A landscape with many valleys, sampled at points; each row gives a point and its height.
A ball rolls from a point to whichever of its 2 nearest points has the largest drop for the distance, and stops where none of them is lower. Distance is the straight distance between rows; heights are no part of it.
(623) height 63.9: [-12 -14  22  14 -11   5   2   4  -5 -13  15   0  18   4  22 -17  -9 -12
  10  12   9   7 -26   8  -5  12   8   1   5  19 -25 -13  -6  24  -2  12
   5]
(452) height 9.8: [ -9   0 -14   5  24  -2   2 -19  -1  24  -9 -17  -8   5  -3  13   1  -2
 -35   4   0 -13  -4   6   1   4   9   1  -8  -9  14  -2  -4  -8  20  -1
   9]
(653) height 14.1: [ 40  -9  -5 -13 -19   4  11  -5  -1 -12  -5   5 -12   1  -1   3  12   7
   2 -17 -22  -4   8 -10  -4 -13 -11  18  -2  -7  11  11  15   2 -16  -7
  -4]
(1041) height 19.5: [ 13 -12  -5  -1 -14   0  -5 -13  -7   4  16  10 -16   5  -3  -7   8 -15
  31 -10 -12   4   5  -5  -2   0  10   9   7   2   6   1  16   7  -7  -8
  -7]
(1440) height 26.9: [-16  18 -25  -3  21   5  12  -4  23  -2  15 -29 -12  20   3   0   2  -4
 -11   2   6  -8   5 -18 -11  11  -6 -17   1   0   7   6  -1 -23  17  -6
  17]
(127) height 40.1: [  1  15  -5  -2   8   6   3  21  -4 -18 -12  -7  -4   3  -2   5  19  10
  11  13  -8   1   9   2   2   1  -2  -3   8  -5  -5  10   0 -16   4  -3
  22]
(1321) height 50.4: [  7   1  12 -13  -4  -4  -1  -2  -9  -5   7  18  14 -12  -5   2   1   0
  10 -10  -3   0   6  10   5   8  -6  -2 -13  -1  14 -14   2  22 -11 -20
   3]
(373) height 48.0: [ 14  14  22 -14   5  -4  -4   0   2  16 -21  17   8 -32 -13  -1 -16   7
 -21  -8  14  -3  15   1  14 -12 -13  -6   0 -15  11   5 -17  -4   4   4
 -23]
(1056) height 33.6: [  1   6   8   7  10  -8  -9   9  13   5   0  -7   3  20 -13 -10   9  10
 -18  13  11  18 -18 -14  12  -1   3  -4  11 -15   2   3  11   4  -9  22
  14]
(969) height 39.0: [-11  -1   5  -3   7 -24 -13  -8   8  22 -17   4  -2  20   1   6  -1   8
 -17  -2  12  13 -22  12   1   6   1  -4   3  -8   0   4   1  12   3  18
   8]
(1410) height 73.1: [-37  -8 -28  -2  15   0   2  -5   1 -13  -3 -18   0  11  10  20  -7 -26
  22   0  -5  -4 -13  -8  -7   6  16  12   7   7 -14  -5  -2   9   1 -13
  21]
(1099) height 59.7: [-11   2  17  12   0  17   7  21 -20 -17   4 -12   9  15  15  12   1  -5
  15   6  -7   4  -1  -3   5  -6  21  20  15   2 -18 -18   3  11  -6  -6
  31]
(643) height 41.9: [-12  11  -6  -8   9 -22 -15   5   3   9 -20  15  -6  -4 -12  13   5   7
  12  -5   7   2   8  19   1   9  -1 -16  -6  -3   5  11  -4   1   8 -13
  -6]
(1152) height 17.9: [  2  16   4 -13  -7 -12   7   2  -4   7   4  -4  -2  23   0  10  -1  22
 -15 -18   1  -3  13  15 -17  10 -20  -9 -10   9   3  -1  -6  -7  16  10
  -3]
(1134) height 38.7: [ 38  -8  24  10 -20  12  12   5  -7  11  24  -3   7   6 -11 -11   3  11
 -18  -7  -7   1  18  -9   4 -18  -2  23  -5  -2  16  -8  11   1  -9  15
 -15]
(575) height 36.9: [-16  -4  19  -6   0 -12  -8  -2  -3  20 -16  11  -2  29   5  14  -9  13
  -6  -9  -5   8 -15  13  -2 -10  -1   7  -5  -5   3   3  11  22 -10   7
  14]
(96) height 48.3: [  6   2   5  -2   3  -7   5   0  -8   1   6  -1  12   2  -7   5   9   4
 -11   3   0  -5   0   9   5   6   1   0  -7  -1  11 -12  -2  11   0  -4
  12]
(938) height 30.1: [  3   0   8  -2   3  -2 -10   2  12  -1   1   3   6  -7  -5 -18  -1  -2
  -7  15  12  15 -15 -13  13   1   3  -2  15 -10  -1   3   2   4  -9  16
   0]
(83) height 47.2: [ -8  -5  -6   6  -4   0  -4  -2  19 -12   8  10 -10   0   3 -26  -8  -4
   7  10  11   6   0 -11  -2   6 -11 -22   0  11 -12  10  -3  -8   0  10
 -20]
(109) height 55.4: [-17   0  10   4  -3  -1   1  -2 -25  18  -1   8  21 -10  -8  19 -15  -6
  -1  -8  -5  -7  19  17  -6  -9  13  11 -15   7   6 -24  -2  17  -2 -16
  -5]
(244) height 57.2: [ -7   8  11   7  -5   6   6  11 -21  16  -8 -10  14  -6  -1  19 -15  -2
  -5  -6  -5  -7  27   1  -7 -24  16  25   0   4   5 -19   0  -1  -4 -12
   4]
(1362) height 42.9: [ 26   5 -19  -1  -2   8  -3 -12   5   7   6  -9 -11 -40   4 -13   1 -20
 -13  -1  13 -16   4 -20  16   4  10  -4  17 -12  -1   1 -17 -22  13 -10
 -22]
(1030) height 37.8: [ 13  16  22  -7   5  28   7  11   5   4   1  -6  -4 -17  14 -19 -10  -4
  -4   6  13  -1   9 -22   3  -8  -9   4  17 -12  -5   6  -8 -23   8  10
  -4]
(890) height 49.5: [ 12   0  18   0  13  19  14   2 -12  -6  -6  -6  -3   7  12   4   5  12
 -12   1 -18 -14   5   9   3  -4  -4   5 -11 -11   9   4   0  -9   6  -3
  25]
(1240) height 47.6: [  5  -3  11   0  13   5 -10   6  -7  -1 -20  18   0 -17 -13   4   4   5
   7  12 -12   0  14   5  15 -14  -2  -2  -8 -17  17   6   7  -7 -13 -13
   7]
(148) height 11.2: [ 21 -12   2  -5 -12  12   0   2  -7 -11   5   9  -3  11  -7   4   4   6
  20  -5 -26   2   4 -14   4 -15  -6  13  -9  -7  15   3  28   7 -31 -13
   6]
(269) height 46.6: [ -3  11  -1   0   0 -18   9  20  -3  -7   1 -15  25  -2 -16  10   8  22
 -35   4   6   1  -1  11  -1   5   0  -5 -11   6   7 -14  -5   7  -1  -1
   7]
(93) height 38.0: [ -9  11 -13  15   9   1 -10  13  -4   2  -4 -10  -9   1  -8   3  16  -2
  13  18   7   6   2   0   8   4  19  -1  18  -2  -7   3  -1 -18   9   3
  14]
(1142) height 21.0: [ 34 -16   4   5  -8  12   2 -26   6  24  17   8 -19   6  14 -21   8 -16
  -6  -3   6  -2 -19 -12  11  -4   2  10  16  -8   9   5   3   6   6  21
 -13]
(313) height 33.5: [  2  12 -19  23  -3   4  -5   3  11  18  17 -23 -11   7   1 -13   8   1
 -10  11  11   1   9 -13   3   9   9  -6  15  -3  -8  -2  -1 -32  17  13
  -5]
(813) height 33.1: [ -2   2  13  -9   1  11  11  21   4 -43  20   5  21   7  -1  -6   7  12
   2   8  -6   3 -13  -6   6  12 -20 -16 -12  -3   0  -4   6  15 -23  -7
  25]
(1010) height 24.1: [  0   4 -17  10 -12 -10   1  14  -2 -19  19   2  -3  12 -21   5  20  17
  25  -4 -13   0  20  12  -8   8  -6 -11 -26  16  14   4  18  -2  -2 -12
  -5]
(852) height 25.0: [  9  -6  -2  12 -12  -7   0  10  -9 -13  22   9   7  -1 -23  -2  12  18
   3  -2 -12  -5  19  23  -3   7 -13  -6 -28  19  11  -8   7   0  -4  -9
 -18]
(1379) height 34.7: [-33  -7   0  -1  10  -6   0  -1  11  -9   5   2  14   6   2  -1 -15  -5
  -1   5   7   8 -12   1  -4   8  -7 -15 -14   8  -5  -3   2  16  -5  -3
   0]
(1200) height 24.0: [-12   6   4   1  -2   4   6  -4   2   0   6 -16   7  -8  19 -13 -23 -13
 -12   4  19   2  -7 -13  -7   6   7   2  15   6 -22 -15 -13   2   5   6
  -3]
(36) height 16.2: [ 50  -2 -10 -13 -22   9   3 -10   2   2  -4   8 -25  -5 -10   3  13   8
   7 -25 -18  -4  15   8  -5 -10 -14   7  -2  -6  25  21  15 -15   6  -3
 -15]
(677) height 34.6: [ 16   1   5   6  -2  22   2  -5   8  25   4  -9 -17  -6  13 -16  -8  -6
 -11   3  12  -3   8 -20  -3 -10  -3   5  12  -8   3  10  -5 -25   9  17
 -12]
(761) height 15.4: [ 35 -20  -5  -1 -11   5  -5 -13  -9 -11  16  17 -13   2  -6  -5  23  -8
  30 -10 -22  -5   0   0   5  -3   3  10  -2  -9  21   2  24  15 -20 -16
  -1]
(311) height 34.2: [-10   5 -29 -11  13 -11  -6 -13   5   3 -11 -18  -5  -5  -2  13   2 -15
  -1   3   6   7 -10 -18   4   8  20   6  18  -8  -5  -2  -1  -2   3 -11
  15]
(188) height 47.1: [ -7 -10   0  -6  11  18   8  -2  -6  -6  -7  -2  -6 -10  13   5  -9 -15
  13   2 -13  -9   9 -12   1 -11   4  12  -1  -6   1   2   2 -10  -4 -15
  10]
(1267) height 26.0: [ -3  -4 -10  18   0   5   3  11  -5 -12  32  -4   1  17 -17   0  20   4
  18  10 -20  -2  15   5  -1   3   3  -3 -19  14  16  -5  25   1 -11  -7
  10]
(1129) height 10.6: [  4 -13   7   8  -4  -7  -6   3  -7  -6 -11  12  20 -30  -2  -6   1   3
 -11  14   2  -4 -13  20   7   0   4   0 -13   2  -7  -3 -13  14  -7   4
 -14]
(926) height 66.0: [-12 -12  22   8   1  11  -2   6   6 -18  15  12  12   8  10 -18  -7  -5
   7  13   3  10 -25  -5   5   7  -7  -7  -2   1  -8  -3   5  17 -18  14
   9]
(1336) height 43.2: [ -8  27 -11   2   2 -12   0  24  12  -7  -3  -9   2  -3 -29   4   1  18
  -1   2   6   9  30  -8   8  -5   0 -17  -6   1   4   2  10 -15  -4 -13
  -8]
(1007) height 38.1: [-38  -8  -4  -8  16   5 -10  -5   9  -9  -5  12   1   8   5   2 -23 -21
  22   9  -2   9 -13 -15   0   0  -5 -15  -5  -3  -3   3   3   7  -7  -9
  11]
(975) height 17.4: [ -7   4  16  -7  -5  -3   0  -4  -7   6  -7  -2  20 -19  17  -5 -16  -8
   0  -2  21   6 -14   3   0  10  12   3  13   4 -18 -12 -16  15   9   6
   0]
(734) height 36.2: [-19   5  -3   8  12 -25 -16   4  15  16  -5  -5   0  22 -15   4   8  11
 -12  13  13  22 -25   1   7  13   6 -16   7 -10  10   8  10   7  -3  24
  14]
(1466) height 43.0: [ 16  17  26 -11  -9   9  -2  18   6  -4   6   5  15 -30 -11 -17  -8  -5
  12  -1  13   5  23 -17  10  -9   1   1  11  -5  -3   1  -5  -3  -7  -6
 -16]
(1412) height 43.5: [  1  -1  -8  15  -5  -1  -2  -7  -8  17   5   8  -7 -16  -2  -9  -2  -3
  -3   0   8 -10   6  13   0   7   2  -5  -2  10  -4  -2 -15 -11  18   7
 -26]
(7) height 18.4: [ 54  -5   4  -4 -24   4   3  -6  -8   0   4  20  -9 -15 -12  -3  20  10
   7 -17 -10  -8   7  13   0 -12 -17  12   2  -4  16  13   1  -5  -1   7
 -24]
(1434) height 28.4: [-27   4  -4   4   3   4  11   3   0  -5  17 -21  14   6  14   2 -15 -18
  -1   5  11  -3  -1 -10  -8  10  14   0   4  13 -11 -20  -6   8   8  -8
  12]
(1112) height 22.3: [ 15   3 -28   1  -5 -14   1  -6  -2 -12  19   1 -13  12 -16  11  31   9
  25 -16 -14  -9  10  23 -16  17  -7  -5 -16  14  13   4  13  -1   5 -19
  -1]
(156) height 32.2: [ -7  15 -37 -13   9 -18   6  -9   3   9  -3 -27  -3   4   3  22   7 -13
  -8 -15   2  -4  -1  -5  -6  14  17   8  11   2  -8 -11  -9   1  15 -14
  15]
(951) height 40.5: [  5  -3  -6  -1   0 -10  -5 -27  -1  23   3   3  -4  -8   6  -3  -6  -6
 -18  -8  11  -6  -7   7  -1  12   6   0   5   3   1  -6 -17   3  13  12
 -18]
(586) height 25.5: [-10   6 -28   6  10  -7   9  -8  24   9  26 -19 -16  28  -2  -5  10   5
 -10   1  -1  -3   2  -5 -14  14 -11 -20 -11   9  12   8   6 -19  16   4
   4]
(644) height 36.4: [ 18  -2  15  12 -16  12   3  15  -7  18  -3  -4   3   9  -9  -5  -5  16
 -12   2  -8   4  22  -7   1 -34  -2  16  -4  -6  11   5  15 -14 -12  19
 -13]
(1166) height 14.5: [ 21 -32  -1  21  -2   9  -2 -26  -5  23  12  15 -23   7   7 -13  12 -10
  -1   5 -10 -13 -13   8   8  -7   8  11  -3   3  13   9   7   3   1  15
 -13]
(199) height 48.4: [  7   1  10  -6   4  22  14   1  -6 -14  -3 -15  -2   7  17   4   0  -2
  -7   0 -13  -5  -1 -16   1 -11   1  16   9 -10  -2  -5   5  -3  -5  -8
  22]
(577) height 23.4: [ 26  -1   3  -4 -19  -6 -10  -5   7  11  24   4 -10  16 -14 -13  14  -4
   9  -7   2  16   3 -13   3   0   4   9  10   1  16  -3  18   1 -11   3
 -10]
(682) height 25.4: [ 30 -10   1   5  -5  -7  -6 -18   0  13   6   2  -8   4   1 -11  17  -3
 -12   3   4   2 -26   1  10   3  11  14  12  -6   4  -2   3  12   2  14
  -1]
(592) height 18.9: [  1   1 -10  -2   2 -21  -7  -4  10  -4 -12   2  14 -27 -14  -3  -2   8
 -18  10  16   3  -9   9   9  14   5 -15  -6   0  -3  -1 -14   7   3   1
 -17]
(88) height 30.9: [  1  -8  -3   0   2   5   9   9  -2 -37  10  -4  20  -1  -4   0   9  -5
   5  12 -10   2 -21 -13   8   6   1  -7  -7  -2  -4  -8   7  23 -22  -9
  23]
(520) height 38.5: [-23 -11  -1  -3  18  28   2   2   7 -33   5  12  -9   9  13  -8  -3 -12
  24  14 -20  -1  -5 -12  -2   3 -17 -16  -8   0  -2  18   6 -17  -5  -1
  17]
(1204) height 23.9: [ 23 -11  18   0  -2   6   4  -9   5  14  -5   2   3  -4  12 -11  -3   2
 -26   4   7  -2 -26  -3   9 -10  -4  12  10 -12  -3   1  -7  13  -4  24
  -7]
(1081) height 29.8: [  2  -3  21  -1   0  -5  -4  -1 -10  10 -14  24  -3   7   0   5   6  17
  -1  -3  -3  -2  -7  32  -1   0 -16  -1 -12   0   6   8  -5   9   3  12
  -5]
(708) height 60.7: [-18   4   1   1   2   6   5  19 -11 -21  -5 -17   6   3  18  11   0  -9
  18  10   4   3 -13   1   0   6  15  10  18   8 -25  -8 -13   3  -2  -3
  23]
(482) height 10.5: [  9  -6 -11  10   8   0  -4 -14   8  30 -12 -16 -14   3   0  -3   1   8
 -46   7  10  -6 -12 -12   2 -12   3   8   5 -16   1   4  -2 -18   6  17
  -4]
(72) height 17.8: [ 18  -4   6  16  -7  -4  -1  -1   0  19  -4 -16   6   2   0 -10   1  16
 -41  10  11   2 -17  -2   8  -9   7  15   9  -6  -8  -6  -4   0   0  26
  -7]
(1328) height 21.5: [ 36  -6  -3   1 -21 -11   1  -5  -4  -6  10  20  -3  -8 -25   1  15  17
  -2 -15 -12  -6  14  20  -3   1 -16   2 -13   9  15  -1   4   0  -4  -2
 -30]
(1009) height 50.6: [ -1  -7   6  17 -11  -4   5  27  -1 -29   6 -12  20   3  -6 -14   8  12
 -12  21  -1  11 -11  -3   4  -4  -2   1  -1  13 -18  -6  -2   7 -23  14
   1]
(1076) height 32.9: [ -4  -7  22  11   6   5  -3   8  -3  18  -7   5   0  17  -3  -4  -2  11
 -13   9  -6   5   5  -2   7 -21   2   7  -6 -12  12   1  16  -2 -11  14
   5]
(1408) height 30.3: [-12  -1 -19  -2   9  -9  -3 -23   8   3  -1   7  -1 -24   2  -3 -13 -20
  -1  -4  16 -10  -1  12   4  23   7 -20  -9  15  -5  -4 -17   7  15 -12
 -19]
(559) height 14.4: [ 14   9  13  -6  -2   3  14 -12 -14   9  11   3  -5  20  -3  11   7  14
 -10 -22  -7 -10  12  22 -12  11 -11  -5 -11   0  20  -4  -1   1  16   8
  12]
(39) height 28.7: [-26   6 -19  -6  18   0   4 -13  14  11   8 -25  -7  25  11   7 -12 -14
  -6  -6   3  -3  -2 -23 -14   7   6   2   6  -1   0  -6   6  -4  13  -6
  18]
(181) height 2.0: [  6   4 -24  10  12  -2  -2 -14   3  28 -14 -11 -15 -12  -2   6   4   7
 -39   3   7 -17   6  -1   5   1   3  -5   0 -16   4  -1 -16 -31  22   6
  -9]
(1314) height 35.1: [ -5   4  14  -7  -3   2   2  21   7 -22  18  12  12  14 -10 -11   5  13
  16   6  -5   9   2  -2   5   9 -19 -18 -12   0   5   5  11   2 -15  -1
  11]
(249) height 72.5: [-41  -3 -25  -8   9  -1   2  -6  12 -18  -6 -16   1   6  19   8 -22 -23
  12  -3   8   5 -19 -19 -15  10   4  -3  10  15 -27  -3  -4   8   1  -8
   4]
(636) height 20.2: [ 15  10 -27  -3 -14 -15 -11  -3  -6  -9  -2   4 -15   7 -12  19  19  11
  32 -25 -17  -3  20  17 -24   2  -3   7  -5  11   5   9  17  -6   7 -22
 -12]
(1103) height 30.5: [-15  11 -23 -12   4 -12  12 -14   8  22   2 -29  -3  23   3  20  -4  -1
 -26 -19   1  -6   8  -9 -17   2   4  11   2   3   0 -11   1  -5   9  -7
   8]
(621) height 28.8: [-21 -10  21  15   6   3  -1   5   5  14  -3  -5   2  37  -1   2 -16  12
 -27   9  -6  11 -15 -13   5 -23   0   9 -10  -6   6  -2  20  11 -13  14
  18]
(611) height 23.6: [ -1   6 -11 -10   0  -4  12  -7  15  -7  24  -6 -19  37   9  -6  11  10
   3  -8   0  -2  -9   8 -18  23 -22 -18  -9  12   5  15   5  -8  20   8
  12]
(502) height 40.4: [ 13  16  25 -18  -1  26   7  17   1  -6  -5   0   8 -34   9  -9 -19  -8
  10  -3   9   0  22 -21   9 -16 -10   5  16 -11  -4  12 -13 -14   0  -7
  -9]
(465) height 52.8: [ -9  -5  19  -2  -1   1  -9 -10 -17  19  11  20  11  -3  -3   9 -12  -5
  19 -10  -6  -4  13  17   3   2   4  -1 -16   0  19 -18   9  20  -9 -17
  -1]
(111) height 49.6: [  5  -7  -1  -4  16   2   0   3  -5  -5 -25   2   3 -11  -5   7  10  -1
  -7  15 -11  -2  -9  -6  17 -13   5   8   1 -21   7   7   5   1 -14 -10
  13]
(1370) height 39.7: [-24  -1 -12  -8  10 -20  -3  -1   1  -1  -6  15  -6   5  -1  15   5   4
  21 -10   0  -5  -6  29  -9  19  -8 -22 -13  11  -2   7 -10  13  12 -12
  -4]
(1367) height 35.8: [ -3  13 -22  13  -1 -10 -12   8   8   9   6 -21  -8  22 -16   0  21   6
  -3  12   8  11  -1 -10   1   6  12  -5  20  -4  -1  -1   8 -17   2  12
   9]
(928) height 37.1: [ -4  -4 -24 -16  11  -5 -12 -15   6   4 -20   0 -11 -22  -8   9  -7 -23
  14  -2   0   4   1 -20  10  -7  18   4  11 -17   7   3   4  -4  -6 -23
   1]
(1144) height 37.6: [  0  -2 -12  -1  -6 -13  -8  -3 -13  -7 -10  18 -11  -7   0   9  17   4
  22  -9  -9 -13   4  32 -10   6  -5  -3 -10  15  -9   9  -6   3   8 -11
 -14]
(966) height 53.1: [-21   6  -8 -10  -2 -10   3  -5  -5   2 -17   5   1   1   2  22 -16   4
   0 -20  -8 -11  21  13 -19  -5  -6   1 -13  12  -7  -1  -9   4   6 -16
 -11]
(894) height 46.3: [  4   3  10  12 -10  -5 -10   0  -6  15  17  16  -1   1 -10 -14   4   0
  11   0   7   2  17  17   2   8   3  -6  -3  12   5  -5  -2  -5  10   6
 -15]
(557) height 73.6: [-32  -4 -43  -1  17 -18  -5  -6  -1  -5 -10 -12   0   4   0  27   3 -16
  20  -4  -6  -7 -17  12  -8  12  18   5   3  14 -12   4  -5  12  10 -19
   6]
(279) height 45.4: [ 26  12  35  -7 -17   9  -1  15   1  -4  23  12  13 -10  -6 -20   2  10
  12  -3   8   7  15   2   7   2 -10   0   5  -2   0   0   0   0  -6   8
 -11]
(591) height 24.9: [ -2  -5   2  -5   4  -3  -1 -18  -5   1   4   4   7 -28  11  -4  -4 -24
   6   0  16  -6 -12  10   6  23  10  -5   6   2  -6  -8 -20  12  18  -8
   1]
(395) height 43.3: [ -1  -1  18  -1   2  32   4  12   1  -8 -10  13   1 -34  10 -15 -19  -9
  15   4   4  -7  18  -5   5 -15 -12  -3   0  -5  -5  19 -14 -19   8  -2
 -16]
(925) height 50.9: [ -9  10  15 -16  17  12   8   4  -9  -2 -23   3   4   4   8  19 -11   5
  -6  -6 -15 -11  15   6  -5  -6 -11  -3 -12 -13  12   0  -4 -10   7 -15
  23]
(1361) height 19.6: [-18   0  -2  10  21   5   9  -3  14   6   4 -24   4  18   3  -3  -9   1
 -36  15   7   1 -11 -18   1  -5  -2  -3  -3  -8   6  -7  11  -4   4  12
  19]
(1043) height 44.8: [ -6   9   6  -4  -3 -11   2  21  10 -12   1  -2  17  -6 -16  -2  -7  21
 -17   4   7   6  15  -1   1  -2 -13 -13 -10   6  -2  -3  -3  -5  -8  -6
  -6]
(589) height 28.2: [-13 -13 -18  13   9   3  -2  -2  -2 -23  24  -4   1  15 -15   3  15 -12
  19  11 -21   0  -6 -12  10   5   5  -6 -10   3  12  -5  24  13 -19 -11
  18]
(1444) height 24.7: [ -7   2  22  -2 -11  -2  -2  10 -19  10 -19  17   2   0  13  11  -4   8
  13 -11  -3   0   5  28  -9  -8  -5  10   2   5 -10   0 -10   7   6   7
  -7]
(862) height 37.0: [-10  -3  -1  -3  11   9   2   5   9 -24   7   2  -4  18  -4  -8   8   4
   9   7 -12   5   2 -14  -2   3 -16 -19  -5  -5   4  14  13 -12  -8   0
  17]
(31) height 45.5: [  7 -10   7 -13   4  20   9   6  -6 -18 -19  13   2 -25  11   2  -6  -4
  12   4 -13 -15   9  -3   8 -19 -11   6  -7  -8   1  15  -9 -10  -8 -11
  -1]
(510) height 20.3: [  2  14  13  -1 -20   9   6  11 -22   2  -7   8  -1   1  13  13  -7   6
  30 -18  -9  -7  27  24 -24  -1  -2   9  -1  17  -9   2  -8  -9  16   0
  -5]
(404) height 41.7: [ -7  16  -9  -1   3  -4  -5  19   1  -5 -20  -2  -6   2 -14  14   4  22
   2   2  -9   2  27   1  -2 -15   0  -4  -6  -2   1  11   6 -19  -3 -10
   0]
(943) height 20.9: [-10   7  -5  -8  -7 -23  10  -2  10   8  16 -10  -6  35   6   5   4  18
 -15 -14  12   4 -11  12 -21  15 -20 -11  -6  16  -1  -1  -6   3  12  12
   3]
(190) height 40.2: [ 10  -1 -14 -11   3   3   1 -14   6  11 -14  -3 -10 -35  -5  -3  -9 -23
  -8  -5   8  -6  12 -21  10 -12  10   3  10 -11   7   2  -8 -11  -1 -15
 -17]
(1467) height 33.4: [ 20  -3  11   7  -1   4  -2   3 -17  -2 -15  21 -11   1   5   4  23  13
  13   2 -12  -4  -4  31   2  -3  -7   8  -4  -2   4  11  -1  -2   5   4
   4]
(1004) height 40.6: [-17 -19 -12  -5  17  11 -10 -11  14 -14  -3  14 -23   6  11  -5  -4 -20
  29   8 -12   0 -14 -14  -1   3 -10 -12   0  -3  -1  21   4  -5  -2  -1
   3]
(1450) height 14.9: [ -7  11  -7  -5  22 -11   2  -5  12  12 -14 -21   8  -5  -5   9   0   4
 -41   9  11   0 -13  -7   7   2   6 -10  -4 -14  11  -4  -2  -3   6   2
  20]
(57) height 52.1: [-15  11  -4 -18  12  -3   6  -1  -5   5 -25  -3  -5   5  10  25  -8   3
  -7 -13  -4 -10  10  13 -13   3  -6   0  -3   1  -5   2 -14  -7  15 -16
  13]
(1390) height 17.7: [  7  14  -6  -9 -19   2   5  -1 -14  -1   2  -4  -6   7  -1  17   2   3
  29 -26 -10  -2  29  12 -22  -1   5  14  -1   9  -4  -3   9  -8  11 -13
   0]
(599) height 70.5: [-14 -12   0  -8   2   9  -3   6  -5 -13 -25   2  11 -25  16   9 -18 -18
  19   6   2  10 -16 -15   8  -9  16  17  17  -4 -18  -2  -8   7 -11  -6
   6]
(504) height 47.7: [ 20   7  20   9 -21   7   4  10 -17  -2  28   8  11  -3  -5 -13   9   3
  17  -5   3   1  20  15   1   7   6  10   4  12  -1 -13   3   3   0   2
 -11]
(1037) height 61.9: [-29  -3  -1  10  -9  -1   0  13  -6 -19  -2  -6  11  -4  21  -2  -8 -15
  19  10   9   7 -16   6 -10  11  10   0  13  21 -39  -8 -18  11   0   4
   5]
(985) height 27.3: [ 15  12   9   4  -8   4 -10  -2  10  21  22  -8  -6   7  -6 -16   5  -7
   3  -4  13  15   8 -22  -1   1   8   1  21  -3   2  -2  10 -15   0  14
  -3]
(1107) height 47.8: [ 25   8  11 -10  -5   0   6  -4   3  13 -11  -1   9 -36   1  -9 -13   2
 -35  -4  17  -9  -1  -7   9  -5  -8   3   9 -11  -4  -5 -25  -4   7  16
 -24]
(779) height 34.1: [  4  12  -7 -11   1 -16   0 -19  17   1   1   6  -5 -23   3 -10 -10  -7
  -9 -12  28  -3  -2   2   4  22  -6 -25   7   5 -10  -1 -23   1  21  -4
 -22]
(564) height 35.7: [ 12  -1  -5   1 -12  -4  -8  10 -13 -14 -23  15 -16  -8   8   9  22  10
  33  -3 -14  -4   0  25  -9  -6  -7   7   5   2 -14  20  -1  -7  -1  -3
  -5]
(1325) height 33.7: [  2  -3  25 -10  -6  -4  -8   5  -2  13  -9  24  -2  24   0   7 -11  26
   4 -12  -7   5   2  12  -5 -13 -21   0 -11 -13  12  12   7   5 -10   8
   0]
(1394) height 9.9: [ 22   2  19  10  -8  -3   9   2 -19   0  10   6 -10  30   1   8  23  24
  -1 -14 -14  -6   0  31  -7   3 -10   4 -11   8  10   0   9  10   8  10
  13]
(69) height 71.7: [-29  -6 -10  -8   6   3   1  -5   5  -8 -14 -18  12  -9  17   4 -30 -25
   4   2   8  10 -17 -29  -7  -2  15  12  17   3 -20 -12  -1  13  -8  -7
   7]
(497) height 45.1: [ 36   7  -6  -8  -1   5   7  -7   2   5  -7   0  -1 -35  -2  -8   5  -4
 -25  -3   6 -17   6  -5  11   1  -3  -2  10 -14   4   2 -21 -16  13  -2
 -17]
(897) height 23.8: [-23  -6  18  28  15   5   6  10   4   4  10 -16  13  24   5  -6  -7   9
 -26  22   4   5 -18  -2   2  -6   3  -4  -8   2   2  -6   4   5  -1  21
  19]
(895) height 69.2: [ -3  -5  -5 -17   1   4 -10  -2   2 -20 -15   4   6 -18  -2   1  -8 -24
  20   2  -2  17 -21 -34  14  -6  15   6  24 -15  -6  -2   4  11 -25  -8
  12]
(217) height 49.0: [  3  -7   2   4 -14  -1   2  12   5 -21   7   5   9  -7   6 -21   6   5
   0  11   0   1  -6   3  -4   6  -8  -5  -3  10 -20   1  -8   2  -5   9
 -12]
(1226) height 43.1: [-16 -21  -9   9   9   6 -11   0   4  -5 -18  16 -18  -8   6  -6  -1 -11
  18  20  -8   4  -9  -3   5 -10  -6  -7  -3   2 -11  26  -5 -13  -3   8
 -14]
(1061) height 58.5: [-10   0  19  12  -6  15  12  15 -24  -6   5 -11  16   4  13   9  -8  -4
   6   1 -11  -6  16   4  -5 -14  15  20  -7   9  -3 -25   4  10 -10 -17
  17]
(143) height 67.8: [ -7 -15  10   0  -1  15  -7  -1   5 -23   4   9  16  -9   4 -13 -16 -19
  17  12   3  13 -29 -26  15  -6   5   2  10  -6 -12  -3   5  20 -27   6
   7]
(870) height 21.7: [  2 -29  -3  12   7  -5 -14 -21   3  13  -2  23 -14  11  -7  -8   8  -4
   4   7 -12   3 -19  12   7  -5  -2  -1 -15  -3  14  12  12   9  -9   6
 -10]
(607) height 40.7: [ 23 -12  10  15 -17  11  18   3  -8  -6  17 -11   3  15   4 -11   3   7
 -21   0 -10  -3   2 -13  -1 -15   1  19  -6   6  -3 -18  10   7 -13   9
  -4]
(663) height 30.7: [  9  17  -7   6 -14   1  -3  -3  -3  28  10 -21 -10   5   3  -4   0  -2
  -9  -7  11   5  18 -12  -7  -3  17   9  25  -3  -6  -8  -1 -22  10  11
  -7]
(712) height 19.4: [  3 -21   8   8  -3   0   6 -12 -18   0 -13   6  13  -9   8   4  -6  -3
 -14   0  -8  -9 -23  22   1  -2   6   9  -8   5  -7 -11  -7  26  -3   5
  -4]
(823) height 25.6: [ -8   3   9   0   5 -11 -11   3  11   1 -13   1  24 -34 -14 -10 -15  -1
  -9  13  20  14  -5  -9  16   2  13  -9   7  -6  -1  -2  -6   6  -6   8
 -10]
(789) height 44.7: [  8  10  15  -6   6 -11 -11   0   4   9 -19  25  -2 -19 -15   1   2   5
   0  -2   3   1  18  11  11  -4  -7 -11  -1 -12  14  14  -5  -7   4  -6
  -8]
(443) height 74.2: [-27   0 -35  -6   0 -34 -10  -5   5  -2 -18 -11   6  -3 -10  23  -2   0
   7 -10   3   7 -16   5  -8   6  13  -2  -2  10 -15  -1   1  21   1 -12
  -3]
(1257) height 45.2: [-24  -9  -8   7   5   7  -8   4  21  -8 -15   8 -13  -8   9 -12 -22  -7
   9  13   7   5   3 -16  -3 -12  -7 -12   1   8 -16  17  -6 -16   2   7
 -24]
(1283) height 37.2: [ 19  12  -6  -5 -10 -13  -8 -17  18  16   6   1  -7 -14   3 -16  -2  -2
 -17  -9  29   4  -6  -6   4  17   1 -10  19  -2 -12  -1 -18  -6  11  12
 -25]
(1350) height 31.5: [-27  -3  -3  -1  -7  -1   9   6   5 -15  24 -11   8  20  15  -1  -8  -7
   7  -1   3   2  -3   2 -18   9  -5  -6  -8  21 -12 -11   0  15  -1  -4
   5]

Where does a ball stop that starts at each point below?
(607) | (181)
(894) | (975)
(1107) | (1394)
(39) | (1394)
(557) | (148)
(1037) | (148)
(1134) | (181)
(96) | (148)
